Each row is a point on a tangle of strands that fork, close into loops and nearly touch. The rows are in no order.
In the rows, zero is written as 128.
Points whose rows are less than 40.7 apart are linked; no others are. Some points are linked to none.
Q_347: [165 130 144  95  85  57  95 138 114]
Q_929: [114 145  85 115 187 148 133 103  99]
Q_358: [176  93 121 151 107  81 135 130 117]
Q_331: [105 118 162 149 162 191 111 137 160]
Q_379: [118 124 149 116 190 194 107  91 133]
Q_642: [191 102 129 146  96  76 116 145 118]
Q_344: [173 112 137 139  85  74 109 154 123]
Q_160: [122 107 158 119 163 188 141  78 155]
Q_619: [124 116 121 116 165 177 163  70 134]
Q_285: [117 107 130 133 129 119 150 118 145]
Q_28: [ 90 168 160  92  63 121 127 153 144]
Q_981: [ 97 124 151  92 116 111 138 109 154]
Q_292: [169 117 133 109 103  63 104 129 111]
Q_336: [155 112  95 150 140  90 133 128  99]
Q_375: [173 110 117 120 117  66 117 123 105]
Q_289: [ 99 122 140 142 135 133 125 147 150]
Q_618: [163  94 116 149 110  87 151 119 118]
Q_454: [118 136  80 129 182 140 134 111  94]
Q_27: [ 86 144 181 107 100 168 125 136 174]
Q_429: [127 114 140 119 168 194 153  71 144]
Q_501: [112 108 135 126 144 142 158 105 151]
Q_237: [157 117  77 153 148 104 140 122  87]
Q_236: [111 131 117 107 192 176 129  88 122]
Q_590: [127 104 128 147 118 105 151 130 139]
Q_924: [ 98 125 174 145 142 192 111 144 168]
Q_806: [108 120 179 117 159 192 106 110 161]
Q_694: [102 164 160  96  48 106 129 151 135]
Q_362: [121 128  89 143 173 112 120 137  99]
Q_920: [117 151 157 106  46  95 128 148 137]
Q_492: [ 81 165 165  96  71 138 123 150 150]
Q_512: [ 90 133 161 142 113 162 125 157 167]
Q_797: [140 103 108 140 131 113 172  96 122]
Q_916: [191 115 150 137  60  81 107 159 129]
Q_373: [ 92 134 182 104 118 170 124 120 176]
Q_154: [ 94 148 136 141 120 114  95 181 134]
Q_308: [146 115  85 134 139 114 170  88 102]
Q_951: [100 130 120 142 186 157 110 146 130]
Q_451: [ 97 124 143  92 144 126 134 102 148]
Q_426: [ 98 125 177 108 142 175 121 107 170]
Q_505: [165 112 105 131 129  75 121 124  98]
Q_784: [152 118 121 151 116  81 104 165 113]
Q_780: [138 145 136 128  94  79  78 181 114]
Q_17: [127 118  98 150 170 166 156 107 122]
Q_504: [100 123 130 144 159 142 117 145 138]
Q_171: [165 143 158 129  36  90 110 172 124]
Q_523: [ 99 126 135 145 189 175 104 143 136]
Q_906: [116 118 107 148 168 146 143 126 119]
Q_301: [188 143 160 110  36  86  99 168 122]
Q_178: [ 96 126 146  91 159 147 130  95 148]
Q_898: [115 138 101 109 190 170 134  91 108]
Q_695: [143 154  54 146 158 162 162  98  91]
Q_420: [130 137  75 137 175 116 124 127  86]
Q_495: [120 121 119 154 138 106 112 164 125]
Q_337: [112 108 152 119 149 168 148  94 158]
Q_851: [153  92 111 140 114  95 169 100 123]
Q_510: [133 121  95 154 165 186 173  95 123]
Q_810: [144 140 145  93  83  62  95 145 118]
Q_679: [140 131  75 127 152 137 172  84  99]
Q_949: [166 135  57 154 153 114 140 123  73]
Q_682: [206 133 164 114  37  92  95 167 122]
Q_207: [151 150  52 146 159 128 144 114  75]
Q_419: [106 137 153 108  87  92 126 137 145]
Q_751: [128 126 101 119 164 172 171  67 122]
Q_544: [ 82 154 173 104  90 154 124 144 166]
Q_37: [107 135 125 140 139 103 102 164 129]
Q_869: [107 129 136 103 187 174 120  94 132]
Q_987: [133 141 156 113  51  84 126 150 137]
Q_999: [106 126 149 102 104  93 134 121 146]
Q_661: [130 154 148  92  72  71  95 151 118]
Q_686: [ 98 124 150 148 120 145 128 156 158]
Q_752: [ 93 133 180 138 113 189 116 153 176]
Q_938: [ 85 148 151 111 108 120 110 155 145]
Q_22: [104 125 156 145 180 194  98 139 149]
Q_371: [211 112 154 128  57  86 101 162 128]
Q_930: [139 111 120 161 125  93 117 162 119]
Q_921: [143 157  58 156 162 191 168  96 103]
Q_8: [117 119 103 147 161 124 132 133 113]
Q_249: [151 130 129 139 103  76  87 175 113]
Q_672: [128 128 145 121  79  84 124 144 141]
Q_846: [144 139  75 162 166 203 172  95 113]
Q_376: [130 129  88 120 157 159 176  70 116]
Q_595: [146 154  48 144 161 144 154 106  83]
Q_206: [112 148 135 138 106  94  86 185 122]

A tip is a point with one link. Name the tips that can be reached along the links from each point below, in the order of the rows.
Q_237: Q_379, Q_661
Q_981: Q_806, Q_178
Q_618: Q_590, Q_171

A piece is all that can be reached along the links. How many separate loops has the piece of each point below (a circle has one, a figure eight two, a Y none), and how many tips (points with one link)?
Q_523: loops 1, tips 0
Q_999: loops 0, tips 2
Q_797: loops 0, tips 2
Q_292: loops 0, tips 2
Q_206: loops 1, tips 0
